Each row is a point on a tangle of strands that fork, close into loops and nearly touch. The rows are in no order.
In the rows, 100 means zero.
Two points are linked if the straight distance between their rows is under 83.3. Some points are linked to none.
nef: 108 97 96 104 76 107 110 107 97 97 98 120 114 104 114 111 107 104 104
 110 107 111 100 131 103 76 126 106 113 92 102 85 105 107 106 94 71 72
 101 121 101 104 119 88 132 108 108 111 105 111 127
Mavi: 98 113 121 81 102 104 107 100 83 102 86 115 105 100 87 83 84 110 105 68
 81 78 92 91 101 113 101 115 101 90 117 107 99 107 80 99 98 124 104 98
 112 111 105 87 77 89 110 83 107 95 91
rep: 103 110 111 90 117 78 89 82 110 102 106 81 123 76 124 116 112 87 89 117
 108 101 105 86 109 117 113 107 102 109 108 76 83 95 94 113 90 101 85 89
 99 74 110 91 114 105 95 103 86 93 89
guli: 79 88 120 115 114 95 99 122 92 86 107 119 90 106 112 87 108 98 108 97
 110 77 85 81 92 115 114 118 93 101 91 128 105 104 70 122 118 97 112 112
 96 97 90 100 74 84 110 106 97 108 121
depum: 102 98 107 106 76 94 116 77 109 100 88 110 102 94 109 107 72 89 95 86 98
 98 113 139 111 100 88 113 116 78 83 107 69 107 101 85 108 102 99 111 96
 89 115 85 129 120 79 87 111 100 86
Pupu: 100 104 96 88 103 126 100 101 91 102 111 87 136 115 104 94 98 125 97 117
 110 93 96 88 100 112 81 99 116 111 100 92 86 105 93 81 64 108 111 108
 91 97 95 107 98 99 106 115 114 84 114
saru: 104 127 121 102 106 106 114 82 95 111 108 126 111 79 94 100 78 103 90 79
 99 95 117 104 104 125 104 105 107 115 90 103 82 111 106 114 144 122 101
 78 88 82 108 108 71 91 87 99 105 78 95
topu: 104 96 82 86 113 93 73 101 115 84 103 68 97 112 108 125 113 91 104 126
 105 106 97 84 101 97 91 85 92 89 114 83 100 100 104 96 77 90 83 92 106
 89 90 107 117 102 99 97 83 91 86
Teno: 101 103 115 132 102 112 81 103 99 73 114 93 99 99 96 118 103 125 110 123
 127 108 104 108 100 88 79 83 86 97 85 114 97 101 111 96 89 115 93 91
 112 100 99 127 107 118 77 107 100 92 104
neb: 76 87 81 82 94 119 98 119 105 104 97 98 103 133 103 75 102 96 97 112 97
 83 89 91 105 135 98 85 106 92 83 128 97 102 86 99 104 91 115 116 92 104
 83 113 75 76 114 113 90 85 109
vol: 96 124 93 90 87 105 87 82 83 89 80 107 75 100 103 101 102 100 109 109 91
 109 105 80 92 118 112 73 99 98 106 99 94 85 118 103 119 104 104 87 97
 92 76 121 64 83 126 100 78 85 94
raz: 107 114 95 102 122 100 113 94 84 112 105 98 112 86 100 88 100 110 80 85
 86 112 104 82 104 94 86 97 90 130 81 111 106 85 100 90 139 114 119 95
 85 100 77 114 67 87 96 111 111 109 107
Sal: 105 90 122 128 100 88 109 109 90 112 112 95 108 72 81 96 93 121 108 101
 119 107 108 126 101 94 90 97 101 115 102 102 109 90 110 111 103 121 102
 97 118 133 116 94 115 116 73 99 104 101 96
Motu: 104 116 83 92 101 107 76 101 100 78 98 102 76 116 112 121 112 98 105 127
 98 110 104 72 92 103 102 76 90 94 103 93 100 104 120 103 100 92 100 88
 92 77 72 129 76 87 123 107 84 91 103
maned: 85 68 91 110 95 100 95 106 93 100 92 88 68 122 85 93 96 78 100 109 106
 91 94 82 86 103 106 89 91 95 84 133 118 70 94 85 114 88 113 97 96 118
 79 112 88 95 112 114 95 110 90
dez: 85 103 113 121 104 94 108 96 95 111 109 109 93 83 102 98 112 82 87 103
 112 114 110 89 104 119 127 100 88 122 79 116 109 82 103 117 123 98 105
 80 100 93 106 107 84 104 89 120 91 101 101
Nel: 87 121 81 81 106 94 107 100 110 97 93 96 114 93 121 83 125 101 88 89 89
 113 96 94 119 92 105 101 98 114 96 97 108 106 94 107 108 90 94 108 93
 84 95 96 88 95 90 93 100 109 112
zus: 106 94 92 93 125 91 85 104 103 86 107 67 108 104 104 110 113 103 97 115
 99 102 91 76 101 84 76 99 84 102 100 97 106 91 86 85 81 103 93 100 109
 101 83 106 111 103 94 101 96 108 92
dof: 118 98 114 107 85 125 99 100 98 105 109 105 102 114 76 118 73 109 110 99
 112 87 112 118 90 105 94 105 113 88 111 88 90 121 118 91 86 113 103 80
 96 97 116 102 111 118 101 101 122 80 95
Reto: 101 95 106 107 101 107 104 126 90 92 105 132 89 119 99 94 94 106 107 94
 93 80 92 88 85 99 104 108 95 89 95 119 105 107 83 107 119 100 120 113
 95 105 82 107 73 73 121 104 106 108 121
lub: 120 111 96 92 90 81 89 84 87 100 89 98 106 81 106 118 106 102 97 109 85
 127 109 93 100 88 114 83 99 91 112 82 103 73 110 98 82 101 98 100 126
 125 95 103 110 100 118 102 76 104 85
Loke: 80 106 119 110 102 77 110 97 110 78 90 110 93 77 120 96 110 102 99 87
 104 100 101 132 121 94 94 123 96 86 94 111 94 115 87 113 101 102 76 120
 111 79 120 78 121 114 67 80 101 117 103
nani: 98 86 99 96 89 107 102 125 111 106 103 125 86 122 89 103 98 86 99 97 87
 98 96 100 96 102 119 96 89 74 101 111 116 104 93 106 85 86 103 101 123
 115 106 100 94 83 116 101 93 94 102
daziz: 94 63 105 120 98 100 92 109 101 92 102 102 61 127 85 109 87 72 108 102
 110 80 97 90 78 98 109 105 90 83 93 125 111 92 92 94 111 86 109 96 95
 105 92 103 97 102 112 107 105 107 94
mog: 91 91 104 118 99 110 87 122 114 85 117 95 94 113 93 111 106 108 107 121
 118 104 98 107 98 104 87 85 90 81 93 108 103 112 101 105 84 105 89 99
 116 100 102 115 107 104 86 103 96 84 105
Fupa: 122 92 77 79 91 97 107 106 93 116 87 118 84 125 95 100 91 89 97 91 61 89
 90 85 89 82 107 105 95 80 118 94 114 89 98 87 103 86 118 117 96 112 80
 93 92 81 139 107 102 122 89
Vib: 64 78 107 108 95 107 104 110 108 95 100 80 94 118 102 77 95 97 105 103
 122 73 85 114 105 131 82 111 113 95 88 125 87 107 80 92 100 105 96 118
 96 95 105 89 107 109 75 97 110 95 96
bivo: 117 86 87 103 106 77 117 98 107 120 107 84 122 85 109 105 98 92 74 99 92
 116 108 113 114 80 83 108 98 113 78 105 97 78 97 85 120 100 113 114 95
 108 91 94 121 106 81 110 112 122 91
Modov: 129 96 95 95 113 94 96 102 97 104 107 82 128 85 86 108 109 117 105 100
 97 110 101 107 99 66 87 107 106 117 119 73 118 103 107 94 72 95 96 98
 103 122 111 92 132 113 103 100 108 108 109
fifo: 112 106 116 87 117 87 108 113 99 91 90 107 96 85 86 93 98 112 103 63 76
 92 93 108 100 71 81 122 87 90 118 92 115 122 90 104 98 117 85 102 113
 103 105 80 106 100 96 70 115 118 99
fes: 114 100 83 94 77 116 107 96 96 106 97 107 112 116 110 111 94 105 98 112
 100 104 104 115 99 90 106 101 117 92 106 85 95 103 115 83 80 85 110 111
 88 93 102 96 117 105 112 111 111 101 109
femi: 121 115 103 111 106 107 92 103 95 109 107 91 101 79 67 102 96 130 109 85
 102 114 114 108 91 78 88 83 95 123 116 85 115 107 131 105 107 123 100
 72 104 121 110 112 93 110 93 86 110 97 98
Zup: 109 99 99 90 103 86 92 97 89 94 95 106 87 109 127 118 99 86 107 117 86
 90 86 69 89 101 110 108 95 84 108 88 91 85 86 97 93 94 106 120 97 92 78
 99 97 82 134 103 83 114 99
Luv: 118 100 102 90 110 72 92 89 105 104 103 84 117 75 123 122 114 84 103 121
 108 108 101 105 104 92 123 109 107 107 121 61 96 92 100 110 82 86 80
 107 102 94 115 81 137 101 106 104 79 104 100
vule: 114 79 104 109 100 88 91 107 105 124 106 124 74 98 110 108 91 63 103 110
 93 98 97 87 75 123 132 95 95 103 105 95 90 87 106 128 124 79 116 95 90
 100 98 105 90 76 134 111 75 92 94
Biri: 92 100 118 100 114 86 94 95 112 117 117 90 119 77 115 105 104 82 87 119
 108 102 105 85 102 146 115 100 99 110 97 90 79 94 93 128 100 105 96 85
 108 87 114 97 103 95 96 114 77 77 86
Fidaz: 100 110 122 90 111 93 88 98 91 86 101 113 99 99 122 115 102 87 105 105
 97 86 91 72 91 116 123 118 96 90 113 88 88 105 80 115 80 101 92 97 105
 79 104 94 93 93 126 101 85 97 102
Zub: 104 112 102 106 103 103 105 81 114 86 102 100 101 95 94 107 84 110 90 84
 102 97 117 126 116 83 61 108 102 96 83 111 83 123 110 87 129 116 89 92
 87 77 101 106 105 121 59 82 123 97 91
Sagir: 90 105 108 102 116 119 104 128 106 96 113 115 98 110 74 73 81 126 112 82
 101 85 98 105 99 114 73 92 93 97 100 122 109 131 96 115 120 125 99 95
 104 110 99 115 68 84 86 91 109 76 104
Rigez: 97 106 92 102 71 100 105 91 102 97 91 99 120 93 117 97 91 114 104 114
 109 110 106 132 111 117 90 82 121 93 92 99 68 97 105 96 97 109 104 125
 106 108 101 99 115 100 91 96 93 87 100
zosu: 112 122 119 108 106 106 95 75 89 72 92 99 104 90 98 116 91 119 95 87 102
 100 112 104 108 78 77 112 96 95 92 106 88 113 102 82 100 126 91 87 100
 80 102 110 99 122 81 89 116 103 94
Bola: 85 110 85 101 104 116 117 96 90 107 101 92 110 99 98 71 98 112 93 95 106
 105 99 102 106 111 78 87 104 133 75 121 96 90 103 86 139 109 115 106 75
 98 77 115 73 88 86 109 112 97 113
ridu: 83 114 121 111 114 109 101 104 83 76 100 99 108 94 101 85 123 122 108 91
 113 98 86 84 102 78 106 119 92 114 99 108 123 105 84 98 70 102 88 101
 108 96 110 97 100 114 92 101 114 116 125
mul: 106 118 88 105 81 105 105 105 115 107 108 116 119 82 114 102 112 117 101
 105 107 120 109 134 107 100 110 82 114 115 102 78 88 117 125 125 118 96
 99 99 90 93 113 103 103 95 90 96 99 90 122
mir: 95 98 102 90 99 102 111 92 91 111 99 108 110 107 124 91 95 85 94 96 99
 82 89 87 101 122 117 123 115 109 96 105 87 94 84 98 112 92 115 110 73
 81 96 91 84 94 116 114 107 103 111
Zopin: 113 68 105 106 84 89 103 106 114 118 97 103 69 104 91 114 80 72 118 97
 100 80 96 126 79 106 106 110 109 83 120 78 84 107 109 107 108 94 97 102
 94 105 114 74 130 100 109 77 102 100 83
Zepul: 122 79 104 95 99 75 98 101 109 111 97 92 94 87 108 123 94 78 111 111 96
 95 93 112 88 94 107 115 105 86 121 69 90 93 96 105 91 91 89 114 109 106
 113 74 143 94 112 87 84 107 85
tatam: 102 95 115 92 112 89 105 96 101 98 96 92 97 95 84 101 95 91 94 69 93 89
 101 111 109 81 87 129 98 93 108 100 106 115 94 92 96 107 81 89 97 93
 114 77 117 122 81 81 121 115 87
raluf: 119 116 118 123 102 128 91 95 90 82 114 109 110 99 88 125 94 127 97 102
 114 106 113 102 99 75 90 99 91 103 81 108 101 113 116 89 92 118 101 77
 102 94 112 133 95 121 89 115 120 97 106
kalir: 115 93 115 124 95 93 108 86 110 101 108 117 72 96 101 122 77 76 106 92
 108 85 108 118 85 102 94 123 106 96 93 97 71 109 109 104 139 105 100 94
 74 70 103 95 110 108 92 87 117 99 94
leba: 89 120 116 103 101 99 96 98 101 80 97 125 88 96 115 111 106 89 96 97 95
 104 100 80 101 106 122 107 87 88 92 110 101 105 87 115 97 100 93 92 116
 79 101 108 78 95 109 99 87 97 103
rado: 121 110 101 106 86 90 103 100 107 113 108 132 101 89 138 125 93 87 95
 128 89 119 104 99 89 110 117 91 101 90 90 79 71 90 105 119 103 89 109
 116 101 84 93 107 106 76 124 111 76 95 105
tibo: 100 113 134 97 101 96 108 111 83 86 86 124 97 88 96 96 95 117 112 73 85
 86 89 111 98 92 99 125 96 82 117 97 104 117 83 104 83 117 90 110 120
 102 114 78 102 98 105 76 109 112 106
Koro: 70 84 121 122 98 103 109 112 96 92 104 103 89 108 108 85 109 93 107 104
 122 85 85 99 99 113 117 115 100 97 88 120 107 94 80 103 95 93 100 115
 104 98 109 88 102 103 93 106 104 106 112
gilim: 104 94 116 93 103 100 94 85 94 94 100 101 114 111 104 124 97 82 92 107
 106 104 102 95 105 85 122 123 105 79 101 93 109 99 86 76 48 74 84 99
 116 92 127 93 134 118 107 120 96 100 102
guk: 108 113 90 85 104 116 91 89 83 93 98 84 112 112 111 100 97 120 101 117
 99 93 95 75 95 110 81 91 108 108 110 86 82 96 103 84 87 115 112 102 83
 90 73 111 83 92 119 106 104 91 104
Nakot: 109 114 95 101 93 126 126 116 91 115 108 132 122 106 90 86 84 125 88 89
 90 110 106 109 102 90 94 95 98 103 75 119 107 107 103 91 114 111 121
 106 100 112 94 120 75 80 99 114 119 96 120
zugub: 114 118 81 100 101 108 96 96 114 97 107 96 116 88 106 104 118 118 99 99
 105 115 108 116 105 76 96 92 106 124 106 78 99 120 125 109 107 95 94 90
 76 82 108 105 107 110 90 95 113 100 120
negup: 110 104 88 106 97 108 121 125 87 106 102 125 98 109 91 89 91 122 99 91
 79 107 96 100 91 76 85 91 88 95 88 113 114 94 97 91 122 108 124 120 105
 124 74 112 78 69 109 103 112 116 115
mekov: 75 108 89 112 102 111 109 98 108 97 104 98 83 101 83 69 106 113 112 80
 113 90 99 117 103 101 75 96 110 124 101 108 107 117 112 111 141 107 92
 93 73 95 96 101 81 107 68 77 116 96 111
tifaz: 94 85 102 103 102 101 93 103 95 79 94 77 107 110 85 99 100 117 105 101
 106 97 93 113 102 74 70 103 102 87 100 109 114 100 88 69 61 94 91 112
 121 122 104 94 133 120 83 98 111 110 101
kati: 71 109 82 95 70 100 107 92 111 93 76 96 89 102 114 83 101 100 108 109
 102 106 98 126 111 127 93 76 110 85 88 114 80 94 102 100 117 104 96 124
 107 100 91 99 95 88 89 83 80 90 92
Nari: 71 96 104 100 101 93 106 110 100 103 91 96 89 96 80 74 122 94 102 79 101
 104 94 97 111 102 122 101 89 106 110 114 137 92 93 113 92 97 87 91 126
 126 115 85 91 107 84 89 93 109 92
kubez: 111 125 91 75 96 100 103 63 96 98 77 83 127 87 101 90 86 122 89 81 82
 101 110 105 118 92 74 94 117 104 108 83 74 106 107 77 104 125 101 105
 87 92 91 90 101 107 96 84 114 100 89
Lik: 98 95 90 71 109 100 99 104 95 116 91 89 106 107 88 75 100 99 99 78 80 81
 89 83 102 116 103 105 105 108 121 100 108 99 89 104 107 105 108 95 94
 116 96 87 79 88 114 91 101 98 90
Rinet: 105 92 102 103 75 111 111 98 115 107 98 110 92 109 88 108 66 95 105 95
 104 93 112 139 99 112 82 100 112 75 95 101 77 119 114 93 107 107 98 98
 100 97 113 95 118 111 85 86 112 82 86
tul: 94 70 114 119 85 75 111 94 104 106 88 90 90 83 105 101 88 86 106 110 106
 100 96 123 100 110 96 113 108 82 92 106 85 76 85 98 92 98 99 130 128
 126 117 75 145 105 84 90 82 109 77
Pegi: 119 93 99 104 80 96 96 86 79 106 92 97 105 99 93 119 97 105 103 118 99
 121 105 96 93 83 113 91 109 93 109 91 112 63 110 79 68 89 107 104 122
 136 101 102 120 107 120 118 89 104 94
guvo: 72 115 78 87 87 101 107 105 113 96 85 90 107 100 108 71 121 107 98 93 98
 115 96 114 122 111 97 83 102 105 90 114 103 100 98 105 104 97 95 113
 110 106 97 97 88 95 81 87 91 96 104
dar: 79 77 108 116 113 95 100 111 115 96 111 83 80 104 88 89 91 95 104 101
 115 78 98 112 102 124 72 108 96 94 93 126 95 109 92 108 123 116 92 98
 97 96 100 98 99 106 67 91 106 94 82
nugog: 77 105 76 102 115 118 98 113 110 99 107 83 99 110 87 64 131 120 116 92
 108 107 90 84 99 84 96 86 94 130 108 100 131 110 102 109 84 87 92 91 93
 108 104 105 92 112 96 93 112 100 127
buso: 98 86 90 98 75 114 117 95 85 120 88 91 100 112 74 88 79 102 92 96 97 105
 104 107 97 93 94 85 105 98 87 120 114 68 105 64 100 104 115 102 104 134
 88 108 96 106 101 114 112 106 87
vepi: 93 87 94 92 77 104 104 100 121 118 100 117 109 108 118 103 103 75 93 117
 103 114 97 118 110 114 137 95 113 83 102 89 97 98 97 106 63 64 94 116
 122 108 130 88 127 97 109 110 75 82 101
boda: 117 114 110 116 108 98 103 84 107 104 116 111 92 85 95 122 83 97 91 92
 105 99 119 112 93 105 89 105 104 112 88 92 77 113 122 107 155 115 101
 77 73 71 97 114 87 97 83 93 112 87 94
Rer: 89 104 117 110 104 81 89 83 107 87 92 117 69 87 119 109 96 61 101 107 91
 103 100 68 90 125 124 105 83 89 88 110 83 90 88 128 113 93 98 93 111 78
 96 104 84 88 114 96 63 94 81
kamim: 101 95 109 123 121 94 98 122 96 116 119 83 94 78 69 88 102 122 110 95
 110 108 103 106 91 100 81 82 83 124 111 103 124 95 115 116 118 124 100
 82 110 129 103 108 92 102 77 93 102 100 95
zesop: 69 81 84 93 102 99 92 99 111 105 88 101 69 119 97 82 114 59 94 97 101 97
 98 84 109 127 130 90 91 100 87 131 119 90 97 117 124 71 100 89 93 99 95
 106 73 97 110 107 76 94 93
robu: 112 111 94 98 81 120 107 93 100 99 99 131 94 118 114 116 95 92 96 104 99
 101 107 104 94 96 125 111 112 93 101 91 93 113 116 95 95 81 107 98 81
 69 108 106 97 101 118 114 110 97 114
dat: 61 86 100 94 108 95 101 103 108 109 95 86 94 105 98 75 114 73 87 103 104
 95 96 85 118 150 116 97 94 104 77 132 102 91 83 120 111 96 101 98 110
 102 104 98 82 93 91 110 77 89 83
moz: 118 106 79 81 96 105 103 82 89 109 89 84 110 108 108 99 80 113 94 105 77
 89 97 86 94 107 68 91 112 99 109 82 74 89 103 75 117 123 119 114 77 97
 62 102 90 86 122 104 105 105 85
fafo: 110 112 109 97 100 103 96 107 88 79 98 119 120 94 116 120 117 114 112
 112 106 103 91 121 100 70 116 117 104 95 108 70 103 126 94 102 57 81 83
 122 102 87 119 86 134 103 113 106 100 117 137
pek: 114 124 76 88 122 96 97 101 114 100 106 93 113 81 111 95 131 109 93 92
 89 123 104 90 108 62 106 96 91 133 108 75 119 113 113 114 106 88 90 88
 85 84 101 105 98 100 100 95 106 115 120
zubo: 81 88 97 94 98 103 94 83 97 86 88 87 83 123 113 98 92 75 101 100 107 74
 91 85 97 119 104 116 109 94 95 115 88 95 83 81 103 87 101 101 76 73 93
 94 95 112 106 104 104 103 91
geta: 107 119 94 95 95 81 98 101 103 108 103 109 119 76 137 112 113 105 92 122
 92 123 103 103 107 111 111 80 102 102 94 79 78 89 104 119 106 100 105
 114 107 96 90 103 102 80 109 104 74 97 107
zupaz: 105 101 108 96 108 100 98 115 111 90 107 111 95 106 105 106 104 95 110
 88 102 83 92 110 95 100 103 119 100 93 117 83 97 136 94 114 96 97 85
 100 87 73 111 85 108 99 103 88 112 100 114
Tasu: 89 77 90 113 85 111 99 124 116 97 105 94 97 119 87 98 104 105 107 109
 115 104 96 127 102 90 94 88 102 83 98 107 117 107 103 93 77 86 93 112
 116 119 111 97 123 111 85 101 106 98 107
setis: 96 117 81 83 96 98 109 81 118 89 85 86 115 95 109 89 92 114 87 84 88 99
 107 120 119 95 59 98 112 98 92 100 75 120 102 84 121 113 95 114 84 78
 89 94 101 103 74 77 114 99 95
Keku: 110 81 84 86 82 107 107 119 103 122 92 132 80 134 86 95 94 82 96 97 75
 89 93 97 91 95 128 95 94 76 110 110 122 97 102 98 97 74 120 108 107 120
 96 99 86 74 135 108 95 105 99
rurir: 126 103 86 97 114 98 103 90 98 121 111 84 121 88 102 109 96 106 75 100
 90 116 112 97 104 84 79 93 98 125 90 93 95 87 115 81 123 108 115 89 79
 95 84 113 96 102 95 112 116 106 97
dek: 98 114 107 121 99 83 94 99 91 84 97 96 91 71 109 108 122 114 110 110 114
 120 103 104 99 87 107 90 88 116 103 92 105 88 111 118 109 108 93 98 113
 106 98 102 103 103 89 93 87 114 105
Rideb: 124 104 88 92 112 107 89 94 88 85 103 84 116 108 101 118 107 118 100 117
 95 107 98 82 96 65 81 102 97 103 109 83 107 96 100 74 63 95 100 104 100
 102 87 109 118 107 110 110 105 110 109
kipel: 89 125 117 99 107 109 95 97 77 76 91 108 99 99 101 97 113 118 105 93 98
 102 93 69 100 91 111 105 89 100 101 108 115 96 88 98 79 111 97 93 115
 100 95 108 74 100 111 101 100 107 112
Fol: 112 80 98 93 92 105 104 104 86 124 103 97 101 114 81 104 91 94 90 107 89
 105 100 85 89 92 111 94 101 93 101 105 123 64 104 76 82 91 116 97 112
 134 95 105 101 93 122 123 100 102 88
Kubug: 75 87 103 100 89 96 104 110 109 100 87 105 75 109 86 85 98 88 101 83 94
 94 94 111 107 114 106 100 92 77 98 126 112 100 87 106 100 101 91 103
 127 117 110 90 95 97 89 84 89 98 82
Dud: 119 104 114 117 84 114 101 81 101 110 111 129 84 103 105 127 91 75 94 99
 111 104 112 97 87 95 138 115 108 106 93 92 95 100 121 102 104 83 100 76
 80 73 121 110 100 116 114 120 111 98 104
Fomas: 91 111 73 86 96 97 84 104 121 74 93 83 104 105 122 107 122 107 108 119
 105 114 98 110 113 97 93 80 101 87 105 87 91 116 105 106 82 88 82 113
 104 84 96 99 114 100 90 86 83 93 106
mos: 108 83 99 94 97 89 111 93 95 132 101 110 98 99 120 97 94 68 89 105 89 97
 93 84 93 116 130 115 105 108 97 99 94 70 93 105 116 83 119 109 84 98 99
 91 96 89 127 120 92 107 93
Fogo: 69 99 113 103 119 85 93 97 107 103 106 85 97 87 99 89 119 81 95 109 112
 98 103 77 110 146 118 99 87 114 98 108 100 94 90 129 108 106 95 79 109
 92 110 97 85 102 87 108 77 88 85
Lopa: 97 93 106 110 114 107 109 123 111 108 122 103 106 102 94 92 90 106 95 96
 106 94 99 111 101 112 76 105 97 104 87 116 97 113 96 108 125 115 105 99
 93 97 98 108 89 93 81 101 115 89 104
zad: 93 110 71 88 117 113 89 110 98 93 99 82 94 108 94 75 123 122 117 99 96
 100 89 72 87 90 90 83 93 126 121 87 116 108 104 107 95 97 103 93 86 105
 84 107 81 90 117 86 102 99 116
Pebez: 121 106 108 105 91 128 101 110 95 102 107 109 108 106 62 105 80 130 114
 87 103 98 111 117 90 82 87 97 105 95 117 87 109 129 125 96 80 116 103
 80 107 117 118 107 106 115 99 94 123 88 103
bafi: 101 99 93 111 82 104 107 107 107 117 110 96 120 87 113 98 92 114 107 121
 120 110 105 136 101 128 93 78 118 112 95 88 71 99 116 110 116 110 110
 110 89 103 103 103 109 92 90 102 95 80 108
Goz: 97 89 119 91 110 103 95 97 90 92 98 89 117 112 80 109 97 97 95 90 102 93
 96 96 105 89 98 124 106 83 107 101 117 103 82 70 49 90 86 96 122 112
 123 86 129 119 97 107 109 100 96
Fab: 94 68 100 108 98 97 79 103 104 89 91 99 63 126 98 108 81 74 117 104 108
 66 93 90 76 121 102 107 103 82 106 114 87 102 90 104 119 89 106 101 83
 91 90 99 96 99 121 97 91 98 89
zigod: 95 111 92 103 111 98 93 120 110 72 107 101 114 97 126 107 131 117 109
 121 111 111 89 106 108 76 96 99 91 100 97 89 104 122 92 112 74 87 84
 121 105 86 100 101 119 102 92 98 94 111 134
fomit: 102 82 111 106 113 89 82 113 116 105 107 128 79 103 106 107 93 63 99 101
 93 88 100 80 83 131 125 101 86 90 97 110 89 108 85 141 122 84 106 93
 101 90 100 108 81 79 126 108 72 86 95
geso: 126 91 84 93 96 85 102 94 90 110 93 98 88 110 110 121 89 88 93 112 73
 105 93 78 88 85 95 99 93 79 104 86 97 66 98 79 101 97 113 121 100 108
 68 104 107 87 133 113 92 125 83
fusod: 104 102 113 98 111 107 86 104 100 85 114 105 114 113 110 129 110 96 96
 123 111 102 97 82 102 87 116 111 96 82 98 90 107 108 87 93 51 82 86 97
 116 87 111 109 117 107 109 122 94 96 114
fov: 106 89 100 94 101 78 101 69 104 128 102 70 113 81 92 107 97 77 85 100
 108 105 118 104 109 108 109 104 112 114 106 87 94 76 111 96 102 100 94
 81 94 103 117 82 123 121 83 98 99 99 70
bele: 91 84 97 102 110 106 102 102 84 108 101 74 98 108 76 82 91 102 92 99 101
 96 97 81 94 106 80 89 90 113 84 128 113 74 93 76 110 116 113 90 101 123
 78 115 82 98 96 114 106 105 86
lanit: 121 100 99 87 114 91 99 81 101 104 99 76 121 85 87 107 101 101 91 84 97
 99 109 109 108 70 85 114 107 112 114 78 103 109 107 87 91 104 89 85 84
 95 112 83 127 128 88 89 123 108 94
Peku: 99 103 88 84 105 84 93 84 106 114 95 67 113 84 93 97 108 95 83 100 96
 117 112 95 115 108 97 83 99 110 101 98 102 80 110 97 103 105 95 85 105
 108 99 100 101 105 86 97 89 94 74
zato: 83 98 82 77 104 95 93 98 99 111 88 95 88 109 95 77 118 78 100 82 93 91
 94 82 106 112 129 99 101 116 117 105 121 93 101 113 117 79 98 86 84 102
 98 93 72 97 111 97 92 102 93
vil: 107 119 78 85 105 109 84 112 94 86 97 106 86 113 102 102 121 116 112 111
 87 111 98 72 90 82 106 81 89 105 120 82 118 109 114 107 83 90 102 96
 101 99 78 115 80 81 128 99 92 105 115
Gevif: 108 127 103 86 107 77 91 85 87 97 91 93 113 75 122 111 113 113 95 111 81
 119 101 79 105 104 99 84 95 98 105 80 84 82 97 108 99 120 99 107 117
 105 79 103 90 83 114 95 74 104 90
Lasu: 103 102 99 87 104 115 94 113 102 97 118 105 133 123 113 113 105 114 90
 127 102 100 99 87 105 107 97 101 106 85 96 92 96 110 88 94 52 91 101
 110 110 95 99 110 107 90 109 121 97 86 116
Dob: 99 72 118 117 93 91 108 106 105 108 101 109 61 106 84 101 78 79 118 80
 108 69 98 126 85 102 93 124 107 89 112 101 94 116 103 107 126 104 94 97
 86 99 110 76 115 111 91 76 117 108 89
Mar: 72 100 98 112 114 94 103 116 104 93 104 89 92 96 92 76 137 102 108 90
 113 110 89 91 111 82 118 104 83 122 102 108 142 98 94 114 90 87 84 96
 111 110 109 91 98 114 79 98 100 120 115
fazud: 117 92 97 109 89 79 112 87 103 94 97 98 117 82 113 109 91 103 93 97 99
 111 107 140 117 73 86 109 111 96 85 103 86 99 100 85 108 98 104 121 93
 104 104 84 139 122 81 98 115 120 103
Mag: 99 107 107 102 100 128 103 120 92 99 105 110 94 109 65 77 86 134 126 83
 102 85 97 105 86 96 86 94 102 101 123 97 116 126 110 105 93 120 103 91
 104 122 106 104 83 97 104 83 118 87 110
depe: 101 109 83 88 102 104 104 75 92 106 83 65 115 86 84 71 93 127 98 84 93
 105 105 98 106 87 64 82 108 128 108 94 99 88 107 73 104 125 104 98 93
 123 86 99 97 112 88 84 112 105 88
Lefa: 92 100 129 140 93 105 107 82 97 99 108 124 78 91 98 114 99 74 96 98 119
 105 111 94 93 104 131 114 92 110 76 118 100 89 104 112 111 96 99 77 98
 84 119 109 95 119 91 116 102 103 100
nebo: 103 100 102 101 109 114 103 124 94 119 119 116 107 104 81 89 107 102 92
 84 96 104 99 85 94 97 117 98 91 118 100 109 130 103 102 112 103 96 111
 78 99 111 105 112 73 92 110 117 111 98 115
duga: 89 108 83 83 89 100 102 81 95 113 82 70 109 89 74 73 95 112 97 85 95 111
 110 106 115 108 85 74 107 113 102 108 103 83 111 86 105 118 99 93 109
 130 96 99 91 107 83 86 96 95 76

A piece is two or more points that can be reached from each other along the links. Count, over all rows, the pieces, the separate loops (a circle has one, a figure eight two, a Y none), the forks (points with three links) and the tips (points with one).
pieces: 5
loops: 3
forks: 4
tips: 8

A fork is a point with three links, a tip a point with one. Leave the first point through the second and follow the links. Name the first fork or tip that comes.
fifo, tatam: Fogo
fomit, vule: rado
Peku, duga: moz
Pegi, Fol: leba
raz, rurir: Pebez
rep, Luv: saru
gilim, Goz: fov
Lopa, dar: Nakot
dof, Rinet: Bola

Name the points in between on the shortest way along the links from the first point to the second, in order.
zosu, gilim: raluf Teno mog Tasu tifaz Goz
nef, saru: fes robu Dud Lefa dez Fogo Biri rep Luv Zepul Zopin Dob kalir boda
Vib, fazud: dar Lopa Sagir Mag Pebez dof Rinet depum
Fupa, vol: Keku nani Kubug Nari Mar nugog zad vil Motu
leba, lub: Rer fomit vule mos mir zubo Fab daziz maned bele buso Fol Pegi
Sagir, negup: Lopa dar Vib Koro guli Reto
